A landscape with many valleys, sampled at points; each row gives a point and its height.
From any point a ball rolls to the lowest of the 2 points nearest to it. It stops when none of these is lower. Distance is the straight distance between rows; heights are no part of it.
Tem height 832: [ -4   1  37  -8  13 -11   7 -12   1 -10  13  -3 -13   2  -5 -27 -13  -2
   4 -21  -1 -14  -1  -1  16   5   7  -5   4 -13  21   0  10   3   4   6
   5   1 -17]
misom height 789: [-10  15  -5  -4   4  18 -30  11  -1   1  -3  -1  -3  13 -13  -8  -3 -11
   1 -11   0   9  -1  -1 -10   9  -6   1   0  -4  -9  -8   5   6  -6 -19
  12 -12  14]
soz height 522: [ 10 -20 -14   2   0  -7  15   2  -8   5  10  -5  25  -6  14  24  14   1
   0  -2  -2   3  -8  -2  -1 -24  -8   0   4  19  -9  12   3 -14 -10  14
 -10   4  -5]
vugu height 424: [  0 -10 -15  -6   5   4  13   7  -9  -1  -4  -3   3  -1   4   9  11   5
   7  -1  10  17   4  -6   2  -7   1  -5  15  14  -6   0 -11 -13  -7   9
  -8  -7  -8]
nupi height 547: [  5 -14  -8   1 -13  -3  15  -4  15   3  -4   5 -15  -1   4  -2 -12  14
   0  19  14   4   6   7  -1  -1  23  -3 -10  -5  -4   6 -19   5   2   4
  -2   8   2]
Tokav height 604: [  0  -1 -22   0  -2  12   1   9  -6  10  -9  -6  11   1   6   7   8   8
  -2  14   4   9  -8  -1  -8 -14  -7  -4   2  19 -32  -1  -5  -3   6  -3
  -3  -9  12]
Devun height 760: [ -6  16  21  -8  14   0 -15   1   2 -17  -9   0  -6  14  -5  -9  -8 -16
  -7 -23   3  -2  -8  11   8  16  -6 -10  16 -25   9   1  14  11  -4   0
  17 -14  -8]
Dom height 499: [ -8   9 -10 -11 -15  15 -24  19  13   4   9   9  -3   7  -8   0  -1  13
  11  -5   1   2  12   8  -5   4   6  18 -13   5 -15 -10   3  -1  -2 -18
   2  -3  10]
mova height 807: [-11   5  37 -11   5  -3  -8  -8   2  -7   7   3 -17   8  -6 -29 -10  -2
  -4 -15   2  -6   0   6  11  14   6  -2   2 -21  17   0   6   4   1   2
   6   0 -10]
Zipa height 471: [  0  12 -19  -5 -15  22 -21  16   1  11  13   1  11   1 -10  14   2  -4
   5  -3 -17   1   9   3  -8  -7 -10   9 -13  11 -15 -15  16  -9  -5  -9
 -11  -1   8]
Duzi height 919: [ -3  -4  17 -11   4 -14  -3  -4   9 -12   6  -2  -7  -7   1 -12  -8   4
   9  -1   4   2  -2   4  11  -6  10  -2  -1  -9   8   5   1   3   2   4
  12  -1  -2]
vifu height 559: [ 10  -6 -16   4   0  -2   7   6  -7   7   2  -2  21  -8   3  24   5  -2
  -6   3 -10  -1  -7   2  -4 -18 -13   2   2  13 -12   3   4  -4  -1   8
  -8   3   2]
vuk height 710: [ -6  10  -2 -12  11  -2  -7   9  -4  -7  -5  -5   8   4  -5  -3   4  -7
   7 -18   5  10   0  -6  -3  -1  -9  -5   8  -1  -3  -2   6  -5  -7  -5
   6 -13  -3]
ruvos height 518: [  2   6  19   8   4 -20   3 -10   1  -4   6  -4  -7  -7  -4 -13  -8  -7
  -8 -10 -12 -10  -3  -2  11  10  -4  -5   3 -13  24   6   8   5   7   2
   5   5  -8]
galev height 635: [ -4   0   9   5  -1 -11   1 -11   2   3   5   1   0  -3  -4   1  -7  -6
   1   2  -7  -1   2  -2   1  -2  -6   0   0  -4   8  -4   0  -4  -2   8
  -2   1  -2]
komoz height 744: [  0  15   1  -3  -3  -1 -13   9   3  -3   3  -2  14  -5  -2   6   1   0
   2   2  -6  -3  -4   7  -8 -11 -15   6  -2   5 -10   1  12   8   6  -4
  13  -6  14]
lolo height 477: [  7 -13 -20  -2   6   1  13  12 -13  -2   1  -8  18   1   9  18  17   6
   4  -6   0  12   0  -7   3 -13  -5  -1  14  24  -4   8  -1 -11  -8  10
 -12  -1 -13]
Kob height 697: [  1  -8  13   7  -8  -9  13 -19  11  10   5   4 -10 -12  -2  -5 -14   4
   0  11  -4 -12   2   1   8  -5  11   3 -16  -6   3   2  -8  -3   3   6
  -1  10  -2]
Refu height 863: [  3  -3  -8  -1 -18   7   3   1  -1  30  11   7  -6   1  -8  11  -7   4
  -6   7 -12  -3  13  -2   1   0   2  10 -23   3 -10  -8  -2 -19 -10   0
 -25   6  -1]
Bokir height 663: [ -7   6 -11 -14  -3   7  -9   9   3   3   8   0  12  -3  -1  13   1   0
  12  -2  -3  -2   1   4  -1 -23  -8  10  -8  11 -20  -5  11  -8  -6  -2
  -1  -4   8]
zada height 738: [  4  10  -3   9  -3  15 -17  -2   5   3 -19   7 -14  13  -2  -6  -4  -2
  -6  23  16  -1  -7   0  -9   5  14   4 -15  -9 -19 -11  -8  18   2  -5
   9  -8  17]
vepub height 535: [  0   4   2  12   0   6  -2 -18  -3  13 -11   6 -15   3   4   7  -8 -11
 -10  14   3  -7  -2  -6   2   1   0  -4 -18  -8  -6 -16 -12  -2  -3  -2
  -1  -3   5]
zizas height 794: [-12   4  18  -6   3  16 -30  -9   7  -4   0   5 -14  11   1  -3  -4 -14
   1   5   1  -7  -6   7   3  -2  -2   8  -9  -8 -10 -21   0  10 -11 -12
  18  -5   6]
Zatus height 671: [ -3   0  32  11   6 -14  -4 -21   2  -4  -3   8 -19   0   4 -13 -15 -17
  -5   5 -14 -18  -8   1  15   9  -4  -4  -8 -17  17 -14   5  16   9   8
   9   3 -12]
bugo height 722: [  2  14   9  -1  -5   3 -20  -3   6   2   7   2   9  -6  -2  12  -1 -10
  -2   6 -15 -13  -7   5  -6 -14 -10   4 -11   0  -9 -11  11   3   4  -3
   9   0  13]
rofak height 669: [ -6  12  11   3  -2  -6 -14  -5  -1  -1   3  -3   1  -3  -8   2  -7  -8
  -1  -2 -15  -3   0   3  -2   3 -12   0  -3  -8  11  -2   5   1   3  -2
  14  -6   6]
dez height 685: [  8  -8  22   8   4 -22   7 -14  -1   1  19   3   7 -11  -2   5 -13  -6
  -2  -7 -13 -17 -10  -2   9 -13  -2   1  -6  -1  11   4   8  -3   1  14
  -8  11  -8]
Vebu height 158: [  2  -5 -26   4   1  10   7  17 -12  -1  -9 -10  12   4   6   5  17   7
  -2  -1   1  17   0  -9  -8   1  -9  -1  18  17  -5   8  -2  -2  10   0
   0  -8   0]
rab height 440: [ 10   8 -18   6  -5  21 -16   1   3  22  -8   9  -6   4  -1  13  -3   0
 -12  24   2 -11  -7  -1  -8  -9  -4   5 -25   2 -26 -13 -11   1   5 -11
  -2  -9  19]
Dafu height 735: [ -6  18   8 -11   9   4 -14   8  -4 -12  -5   1   0   8  -9 -10  -3 -10
  -2 -20   8   6   0   4   0  10  -6  -3   9 -13   8   0   7   6  -5  -8
  10 -14   3]
peg height 537: [  4 -20  -9  -1   0  -5  25  -7   7  -5  10  -2   2  -8  10   3   7  11
   5   5   7   7   1  -3   4  -9  14  -9   9  10   4  12 -12  -8  -5   8
  -6   8  -8]
vesan height 431: [ -6  -3 -18  -7   0   8   5   9  -5  -5 -13   2  -4   5  -6  -1  12  12
   3 -11  18  22   9  -6  -9  14  10   4  16   0   2   0  -8  -6  -7   5
  -8  -7  -8]
Nop height 448: [ -9   0   2 -12 -15  11 -16   2  13   9  13   7  -9   6  -3  -1  -4   8
   9   3  -2  -4  10   8   0  -2   4  14 -21   0 -13  -9   0  -9  -4  -9
  -2   7   7]
pomas height 913: [ -9  10  22   7 -13   9 -13 -15   4  18   7   7 -11   3  -4  -2 -10  -9
 -11   9 -10 -15   5  -1   0  13  -3   6 -17  -6   2 -15  -1  -2  -1 -13
  -3   5   5]
bitap height 769: [ -2  11  -5  10   5   9 -17  -7  -6  -4 -22   8 -10   9  -7  -8  -4 -12
  -5  10   9   8 -13  -3  -8   8   8   0  -6  -9 -10  -9  -3  18   0  -1
  13 -13  12]
Pudus height 345: [ 11   3   0 -15   5 -10   8  18  -4  -9   9  -5  22  -4   6   8  16   6
  10 -24  -5   0   3  -8   5  -5  -3   3  13  10  11  21  14  -7  -2  -3
   6   0 -13]
riv height 513: [  3  -1 -13  -3   2  10   6  24  -8  -7 -16 -13  22   5   9  -5  17  15
   0   7   7  13 -14   5 -12 -11  -8   4  19  17 -25  18   3  14  21  -8
  -2 -10  12]
zeguk height 583: [ -4   0  13  10   0  -5  -1 -23  -3   1  -8   8 -14  -5   5   3 -10 -11
  -3  17  -2 -10   0  -1   7  -3   5  -2 -10 -12   3 -10  -8   5  -1   5
   3   4   1]
Vepu height 279: [  2   2  -8 -10   2   4   4  12 -11  -4  -1  -5  11   1  -2  -1  17   5
   4 -13   0  13  11 -11  -2  11  -2   1  20   7  12  12   2  -8  -4  -1
  -3  -7 -15]
Kez height 767: [ -8   5  12  -2  12   8 -16 -12  -1  -6  -3   1  -3   3   2   0  -5 -14
  -3   4   2  -2  -7   6   1  -7  -7  -1  -5 -10  -9 -10   4   9  -3  -1
  17 -13   4]
ros height 464: [  0  -2  -8   2  17  -3   6  14 -11 -15 -14 -17  22   4  12  -5  14   5
   4   2   6   6 -16   6  -9 -15 -14  -4  19  13 -24  15   4   7  18  -4
   1  -8  12]
seve height 332: [  6   3 -19  -7  17   9   4  24 -14 -11 -13 -13  17   9   9  -1  26   7
   5 -19  11  14  -4  -5  -7   0  -4  -9  26  16  -7  15   3  -1   5  -9
   3 -16  -7]
muvi height 348: [  2  14  -8  -6   4   1  -5  19  -5   2   6  -3   8   1  -7   3  11  -4
   5 -21 -10   8  13 -10  -4  13 -11   2  16   2  14   6  15  -8  -3  -7
  -2 -10 -15]
gefor height 487: [  1  -9 -10   6  22 -17  12   3 -11 -21  -6  -9  11   0  12   2  13  -4
   5 -12  12   4  -7   2  -3  -2  -4  -7  32  11   5   4  -6   0  -3   6
   1  -3  -4]
Tesog height 632: [  0  -5  25  14   5 -11   6 -25   0  -2  -9   7 -19  -9   4  -1 -16 -14
  -4  18  -7 -19  -8   2  15   0   5  -7 -11 -16   9 -11   2  15   7  10
   6   6  -8]
rik height 803: [  1  -6  31  -1  20 -18   1 -13   2 -19   2  -1 -14   2   4 -15 -16  -8
   3  -3  -3 -13  -8   6  18  -2   4  -5   1 -16  16  -9  12  23   6  13
  10   1 -15]
deraf height 421: [ -9   3  -5   1 -11   4  -6  -3   3   7  -1   7  -9   3 -10  -2  -8   6
   0   8   8   8   8  -3  -4  12   5   0  -6  -7  -1  -8  -7  -2  -3  -3
   0  -3   4]
tipud height 402: [  9   8   7 -12   9 -13   1  12  -4  -3  19  -2  11  -3   0   5   7  -2
  11 -33 -12  -5   4  -9   5  -1 -13   2   4   7  22  17  18 -11  -7  -2
   0  -2 -17]
bisez height 879: [ 11   4  -4   3 -15  11  -4  -2   3  34   1  10  -8  -1  -1  19  -5  -2
 -11  18  -9 -13  11  -3  -3  -5  -4   9 -31  -4 -13 -14  -3 -15  -7  -4
 -24   6  11]
tezav height 579: [  1  -2 -17  -6 -21   5  -3  17   7   5   3   4   6   0  -5   7   0  16
   4   7   3   8  11  -2  -4   2   3  14  -4   5  -6   6  -3  -2  10  -1
   2   2   4]
metid height 821: [ -9   3  20  -2  -7  16 -23 -12   7   1  -5   8 -18  15   1  -6 -10   0
  -2  10   8  -4  -2   6   0   8  10   9 -11 -15  -4 -19  -3  13  -5  -9
  13  -1   6]
Vof height 353: [  3   0 -12  14   0  -6   5  -3  -9   3  -6  -4   7  -2   0  11  10  -4
  -8  -1  -5   5   1  -8  -8   8 -10  -6  16   5  14   4   0  -2   3   2
  -3   1   2]
lib height 539: [ -4   4 -14 -15 -17  17 -13  26  10   3   5   3   3   6  -7   4   3  17
  15  -6  -2  11  16   0  -3   2   6  13  -6  11  -8   2   5  -4   2  -9
   0  -1  -1]
vuzom height 480: [ -4  -1  -7   7  -6  10  -8  -9  -1  16 -11   8 -16   7  -6   1 -12   0
   1  14   6  -1   6  -5  -5   8   7   1 -14 -11  -9 -18 -15   0  -4 -10
  -4   0  10]
tomis height 771: [-10  -9  22   0  -6   2   9 -18   1  24   6   7 -13  -1  -3  -8 -16  -6
  -1   8  -2 -12   9   0   8   2   4   2 -23  -5   0 -10  -6 -17  -9   2
 -12   8  -7]
puvok height 755: [  0  -7  12   3  21 -20  13  -7   0 -31 -11  -5  -7  -6   7 -10  -5  -7
  -1  -5   5  -8  -9   9  10   3   9 -10  13 -11  18   3   5  19   4   9
  10   3  -8]
kolo height 701: [  4   9 -14   9  -4   5  -4  -5   3   0 -20  -2  -3   0   1  -1  -2   3
  -6  28  11  -2 -14   5 -10  -3   9   2  -8  -4 -19   3  -8  19   9  -2
   8  -4  18]
Bis height 534: [  8   6 -22   0 -16  17 -20  14   8  19   5  10  -6   8  -5  11  -7   9
  -2  16   1  -3  10   1 -11   2   1  13 -27   5 -22 -16  -9  -3   0 -15
 -10  -1   9]
Lapu height 280: [  8  -2  -6  -9   1  -7   9  13   0 -10   4  -5  20  -7   8   6  11  11
  12  -9   1   5   6   1   0 -13  -3   3  10  13   1  18   6  -6   4   4
   7   3  -1]
ref height 576: [ 13 -18 -13  17   5 -12  22  -6   0 -13   3  -7   8 -11  15  13  12   0
  -5  -2  -1   0  -9   2  -3  -7  -3  -7  17  14   8  13   0  -6  -1  12
  -3  18  -5]
Bikof height 898: [ -2 -11  11  -9  -4 -12  17  -5  12  -9  14  -6  -6  -8  -2 -16 -10  15
  10  -1   7  -1   0   1  10  -8  20  -3   1  -3  11  11  -5   4   4   7
   0  10  -5]
Mer height 256: [ -6  10 -22  -4  -4  19 -14  10  -5  14  -3   2  -2   7 -13   0   0  -5
   7  -5  -5  10   9  -5  -3   9  -9  -1  -5  10 -10 -12   3  -9  -7 -10
 -10  -9  -1]
pokef height 739: [ -3   9  22   5  10   3 -18 -11   1 -10  -9   2 -10   8  -1  -4  -8 -13
  -7   5   0  -5  -8   6   4   8  -7  -1   1 -19   1  -9   7  20   3  -2
  18  -8   5]
Vak height 687: [ -6   5  -5 -11   5  -1  -6   4  -2  -2  10  -2   8   0  -3   5   1  -8
   9 -10  -2   6   4  -1   1 -10  -7   6  -3   3  -5  -8   5 -11 -10  -1
  -1  -7   3]
sizev height 581: [ 12 -25 -16   5  -2  -4  27  -6  10  -5   5  -1   7 -12  15  11   6   9
  -4  12   4   0  -6   8   1 -21   8 -10   4  14  -4  14 -14  -3  -2  15
  -4  15   0]
kotap height 707: [ -2   8  28   8  10  -8 -19 -15   2 -10   4   3 -14   3   7  -7 -12 -19
  -1   3 -11 -14 -10   8   7   6  -9   3  -2 -18   9 -14   9  12   3   5
  21  -2  -3]
Femi height 782: [-10   8  27 -16  12   4  -9   1  -1 -12  -3   2 -12  12  -9 -20  -8 -11
  -4 -28   9  -4  -1   6   7  15   1  -5  12 -25  16  -3   7   2  -8  -3
   7  -7 -14]
sebaf height 346: [ -4   3  -1   1  -8  -1   0   4  -3   1  -5   5  -7   6 -14 -10  -1   3
   0  -7   5  10  12  -7  -1  19   9   0   6  -4  12   1  -4  -3  -5   1
  -5   0  -4]
buz height 877: [ -1  -9  21  -1   4 -14  21 -17   4  -8  10  -3 -12 -10  -5 -26  -9   6
   2  -8   1  -7   1  -4  13   3  17  -3  -1  -3  20   7  -5  -3   5   8
  -5  10 -12]
Mula height 254: [  4  -3 -24   5  11  16   3  20 -18  -2 -19 -14  17  12   9  -6  21   5
  -1  -6   5  14 -11 -11 -11   1 -10  -4  25  17 -13   7   1   2  13  -7
  -5 -14   0]
Soti height 622: [  3  -7 -16  -1 -10   6   1  12   3  -1  -6   4   6   1   4   4   4  18
  -3  17   8   8   6   4  -5   3  10   4   3   3  -8  12 -13   9  10   2
   0   4  10]
duved height 423: [-5  6 -9 -3  1  4 -8  2 -4 -3 -9 -5  2  2 -1 -3  1  2  2  6  9  9 -2  0
 -7 -2  1 -1  3 -2 -8  2 -3 10  2 -3  7 -9 13]
Zut height 323: [ -2   7 -16   7   1  12 -13  -1 -10  12 -12   0   2   6 -12   2  -1 -12
  -3   3   1   6   0 -11 -10   4 -12  -3  -3   3  -7 -15   0  -2  -2  -5
  -2 -10   7]
gubu height 779: [  3  -2  27  -6  26 -17   6  -5  -1 -25  -4  -3 -15  -1   5 -17 -12  -6
   1 -16   5 -14  -9   9  20   5  11  -9  13 -21  23   5  15  19   5  11
  10   3 -17]
Fugov height 269: [  4 -13 -21  14  -1   1  13   3  -7   1  -6  -7  10  -2   7  13  18   9
  -5   6  -4   9   6  -6  -6   4  -3  -1  20  16   8   8  -7  -2   5   3
  -1   6  -6]
zupi height 661: [ 12  -9   4   3 -12  -8  20 -11  15  11   7   4  -4 -17  -1   8  -6  10
  -9  18  -5 -14  -2   2   3 -11   7  -1 -12  -6   4  10  -9  -2   2  10
 -11  16   2]
Papoz height 621: [  8 -13 -13   4  -9  -6  19  -4   9   5   1   5  -2 -11  11  12   3  10
  -7  24   1  -1  -3   4   0 -12   8  -3   1   3  -1  13 -13  -2   6   9
  -5  14   3]
rivik height 768: [ -6  18   1  -9   0  13 -21  17  -1  -6  -2   3  11   6  -4  -5   2  -7
   4  -8  -4   6  -2   5  -6  -4  -6   3   3   0 -10  -1  11   4   4 -13
  19 -10  16]
tivuk height 599: [  2  -9   2   2  -9  -6  11  -6  15 -13  -5   5  -8  -4   2  -9  -6  12
   1  18   8   2  -3   7   4   2  29  -3  -2 -12   7  10 -13  17   4   6
   8   9   3]
tefu height 674: [ 11 -17   0  10   8 -19  23 -14   9 -24  -4  -8  -2 -15  10  -3   4   3
   0   6   0  -6 -13   6   6  -6  17  -9   9   0  19  13  -4  11   5   8
   3  19   0]
vuv height 390: [  5  -7 -10 -14  21  -5  14  21 -13 -17  -4 -10  15   5  15   1  25   9
   9 -22  14  12  -2   3  -3  -8  -4  -6  24  13  -1  15   4   1  -2  -7
   2  -5  -8]
binub height 895: [  3  13   4   9 -16  15 -13 -10   3  26   6  10  -9   0  -4  11  -8  -5
  -9  17  -8  -9   4  -3  -4   9  -1   7 -29  -5  -9 -17   0  -4  -6 -12
 -11   5   9]
Gitav height 667: [  1  -6  12   5  -7 -11   4 -15  -2  13  13   5   4  -7  -5   6  -8  -7
  -3  -2 -16  -9  -1  -4   4 -11  -5   4 -16   0   4  -3   8  -8  -7   9
 -11   5  -2]
vubo height 441: [  4  -5  -6  -2  27 -14  14  14 -11 -26 -11 -10  12   5  17   0  21  -2
   4 -28  19   6  -6   3  -4   2   0 -14  29   3   7  11   2   4  -6   3
   3  -6 -13]
salo height 533: [  6 -15  -9  17  18 -21  16  -3  -8 -20  -7  -8   7  -4  18  12  14  -5
  -1  -2   3  -3 -12   6  -3  -1  -6 -12  19   9   7   5   1   0   0  10
   0   6  -3]
degu height 400: [  4  10  -4  -9  -4   3  -6  16  -4   3  11  -1  20  -3  -6   9   9  -2
   8 -21 -19   3  12  -5  -1   0 -13   6   4  13   7   7  23  -9  -2  -6
  -1  -5 -10]
kuz height 494: [ 11   6 -12  11 -13  13  -7   0   5  28  -8  12 -12   0   2  14  -8   5
 -11  30   5 -11   6  -6  -5   0   5   3 -28  -6 -14  -9 -16  -1   0 -12
  -6   1  12]
lumog height 382: [-16   3  13 -13 -11  10  -9  -1  13   5  18   7 -10   5 -10 -16  -5   2
   5  -9   2  -3  18   5   1  12   8  13 -13   1  -1 -11  -2 -13  -6  -7
  -6   6   2]
nazat height 211: [-19   4  38  -8 -16  13 -15  -3   8   3  12   7 -17   9  -2 -26  -5   0
  -7  -9  -6 -12   6  13   8  20   8  12 -16 -12   6 -12   5   6   3 -12
   8   8   0]
Gada height 800: [ -8  -8   6   4  -1  -2  14 -15   0  17   2   4 -11  -3  -4   1  -8  -4
   3   4   0  -1   7  -9   4  -4  -1  -6 -12  -4  -3  -8 -14 -20 -13   8
 -13   4  -5]
mume height 307: [-16   7  25  -6 -11   7 -13  -4   6   6  12   3 -12  11  -7 -22  -3  -4
   0 -15  -4  -6  11   9   6  24   0   8 -11 -11   7 -11   1  -8  -7  -9
   0   6  -6]
gemes height 826: [ -5 -10 -14  -2  -1   4   9  -7   0  19  -1   0  -1  -3   1  10  -4   2
   0  10   7   8   3  -4   0  -9   4  -6  -3   5  -6  -2 -12 -16 -14   5
 -16   3  -1]
goko height 451: [  2   9  10 -11   3 -10   2   5  -3  -2  16  -3   5  -6  -7  -9   3  -1
   3 -31  -8   0   8  -8   4  10  -3  -4  11   1  27  14  12  -9   3  -7
   0  -2 -20]
kevu height 849: [ -8   4  19  -6  -3   8 -12  -6   6  -9  -7   7 -16  10  -4 -17  -9   1
  -3   2  10   3   3   8   5  13  13   7  -4 -22   6  -8   1  14  -3   1
  10  -3   2]
naro height 846: [  0 -11 -11  -5 -10   5  16  -3   1  21  10   4   4  -7  -2  12  -3   5
   2   3  -6   7  11  -5   5  -9   4   4 -16   9  -5   1  -5 -24  -8   8
 -26   7  -7]
nilig height 422: [ -1   7  -3  15   6  -9   3  -4  -6 -10 -12  -5  -3   0  -2   1   3 -13
  -6  -1  -3   4   1  -4  -5  17  -8 -10  16 -11  15   2  -1   8   3   1
   5  -5  -1]
dal height 501: [  5   1  14   4   7 -19  14  -4  -5  -7   9  -5   0  -6  -3 -10   1  -6
  -2 -19 -10  -4   0  -8   6  12  -5  -3  12  -3  30  13   7  -7   2   6
  -4   5 -16]
fod height 361: [  0  -1 -16  -6   7  11   5  21  -7  -7 -14  -3   4  12  -2  -1  22  13
  -1 -14   9  22  10  -9  -9  19   7   1  26   7  11   9  -7   0  -1   0
  -3  -9 -10]
Lol height 696: [-10  15  15  -2  -9   8 -22   0   6   2   9   3   0   1  -4   0  -3  -9
  -3  -3 -18 -11   1   7   0   3 -10   6  -8  -3   0 -11   7   2   1 -12
  12   0  11]
bemuk height 792: [ -7  16  -1   4   5  18 -23   0  -6  -3 -14   6  -8  13 -15 -14  -5 -13
  -5  -2   6   5  -8  -5  -8  15  -1  -2  -2 -12  -7 -15  -1   8  -7  -8
   7 -13  12]
rumif height 856: [ -3  -8  35  -8   5 -13  16 -17   3  -2  20  -5 -10  -8  -6 -28 -11   1
   5 -19  -2 -10  -2  -8  15  -4   3  -5  -1   0  17   3   4  -8   0  11
  -3   7 -13]
Furif height 384: [  4   7 -22   8  -8  18 -22   3  -2  19  -5   4  -2   3 -11   5  -5  -4
  -4  15   2  -1  -5 -12  -9   2  -5   0 -11   4 -14 -12  -7   3   1 -12
   0  -8  19]
Devat height 538: [  8   1 -17   4 -19   7  -9   5   7  20  -4  10  -5  -1  -6  11  -5  14
  -4  22   2   0   9  -1  -6   3   3   5 -18   0 -12  -5 -13   2   7  -8
  -8   4  10]
mes height 472: [ -5  10   9   8   5 -14   4  -7  -1  -9  -7  -2  -8   0  -4  -7  -5  -7
  -8   3  -4  -3  -4   3   5  12   0  -6   6 -15  16   1   3  13   9   1
   8  -3  -2]
San height 736: [ -1 -11  24   6  -9   0  10 -26  10  18   6  13 -24  -4   5 -13 -15  -1
  -3  14   1 -15   5   1  11   2   7   0 -24 -13   1 -12 -10  -3   1   0
  -6  12  -5]
Kupeb height 591: [  4  -1  -8   6   2 -12  -4   2 -10  10  12  -3  18  -3  -2  24   3 -12
   0  -5 -13   0  -4  -6  -1 -13 -17   2  -4   8  -6  -1  13  -9  -9   7
 -13  -4   1]
pefus height 614: [ 14 -20  -5  15   6 -16  25 -10  -1  -5  15  -3  11 -14   8   6   4   3
  -2  -9  -4  -4  -3  -7   4  -9   1   0  10  12  18  16  -4  -6  -1  12
 -12  22 -10]
Malud height 728: [  7  -4   6  10  21 -26  11   0  -5 -27   0  -9   0  -4  11  -2   4  -1
   0 -13   3  -7  -6   6   3   0  -3 -12  19  -8  19  12   6   4   5   6
   7   4  -5]
Darus height 439: [ -1  14 -10  -7 -13  15 -15  18   0   6  13   1  15  -4  -8   8   6  -8
   9 -15 -16   5  10   1  -1   0 -13   6  -4  14  -6  -1  23 -11  -5 -10
  -3  -7   2]
Zul height 931: [ -3   4  21  14 -14   0   0 -21   1  22  -2  12 -14  -5  -2  -1 -10 -11
 -11  11 -14 -17  -3  -7   4  11  -3   2 -16 -13   3  -8  -2   1   6  -2
  -3   6   3]
Rut height 482: [ -4   6   3   1   7  -8   0  -7  -1 -13 -14  -4  -1  -1   5  -5  -3  -2
  -3   7   6   3  -5   6  -1   2   6  -3   7  -9   1   3  -1  16   6   4
  14  -8  10]
Ger height 350: [ 10 -11  -1  -8  -1 -16  15  11   0 -10   9  -5  23  -8  10  12   9   9
  11  -1   7  -1 -10   4   2 -28  -7  -2   7  18 -10  14   4  -3   3  11
   2   7   1]
bek height 486: [ -5 -12  -2   3 -13  -1   6  -9   4  10   2   6 -10   1  -4  -1 -11  13
   2  12  11   0   9  -1  -1   7  12   2 -13 -10   2   1 -14  -6  -4   0
  -9   6  -1]
zinu height 354: [ -2  -1 -11  -3   6  -5   5  -2  -5  -7  -7  -8   4  -1   4  -1   8   7
   5   2   9  16  -4   2  -7  -4   1  -6  10   7  -8   3  -6  -3   0   5
   2  -3   1]
Noz height 187: [ -7  14 -14  -7  -6  16 -12  17  -5   5  -2   0   4   8 -14  -5   4  -5
   3 -20  -5  13  15 -10  -4  18  -4   3   2   5   2  -9   6 -11 -13 -11
  -7 -11  -7]
tata height 563: [  1  -7 -24  -2   0  14  10  17  -6   5 -17 -12  11  12   7  -4  12  13
   2  12  13  12  -8  -1 -11  -6  -3  -4  10  21 -30  10  -7   6  18  -1
  -5  -8  11]
Lir height 503: [  4   6 -19  -6 -25  22 -16  15   7  18  15   8   0   4  -7  14  -5   5
   2   8 -15  -7  14   6  -5   1  -2  16 -21   9 -17 -13   2  -7  -1 -12
 -14   0   8]
Turu height 662: [  6   1 -16   9  -6   4   6   7   3  -1 -13  -5   4  -3   9   7   2  14
  -9  24   7   3  -8   8 -11  -4   2   2   1   3 -18  10 -11  13  16   0
   6   2  12]
sevim height 651: [  9 -20   3  10   5 -22  16 -11  -1  -1  19  -3  14 -14   0  15  -3  -2
  -4  -3  -9  -3 -10  -5   6 -15  -2   1  -6   2  10  10   4  -7  -4  16
 -12  13  -5]
lozo height 267: [ -8  11  -5   1 -11   9  -7   5  -4   9  -4   1  -5   9 -17  -8  -2  -1
  -1  -7  -3   7  17 -12  -5  27  -3  -2   4  -1   8 -10  -4  -9  -4  -9
 -11  -8  -8]
guv height 407: [  2  -8  -5  -7   8  -5   9  13  -3 -12  -3 -10  24  -3  14   9  13   8
  10   5   8   6 -11   7  -6 -26 -11  -2  10  17 -20  11   3  -1   8   1
   3  -3   4]
geli height 702: [  4  -9   3  14  10 -20  13  -3  -2 -18   7  -7   4 -13   6  -2   2  -2
  -5  -2  -3  -8  -6   4   5   0   2  -6  12   0  19  12  -3   7   5  10
   1  16  -3]
vaga height 643: [  6 -12  -6   2   5  -9  17 -10   8 -16 -12  -7  -8  -9  11  -1  -3   5
  -5  19   4  -2  -7  10   5  -3  17 -10   4  -6   8  10  -7  10   4   9
   6  14   3]
vufo height 637: [  0   2 -15 -11   2   4  -2   3   1   6   2  -1   8  -1   2  12   4   5
   5  12   5   5  -6   6  -1 -23  -2   1  -4  11 -22   0  -4  -6  -1   3
  -1  -5  10]
Kogez height 488: [  0 -15 -10   2   9  -8  25  -8   0  -6  -3  -2   1  -3   7   6  13   4
   1  -3   9  11   2  -4  -1  -4   2  -9  18  11   8   2 -12  -9 -11  13
  -6   7  -9]

Where does a ball stop that starts at each point below?
bitap | nazat
binub | zinu
Bikof | Lapu
gubu | deraf
dez | Vebu
metid | deraf
vuk | Lapu

Call two points neighbours if one is among the 2 nearest of the other. Go from one point of each pair to the other, from neighbour to neighbour, staying as low as possible. Name the highest point that can't be avoided.
nazat and Lapu | bemuk
zinu and galev | dez
zinu and Lapu | ruvos
Vebu and zinu | Rut
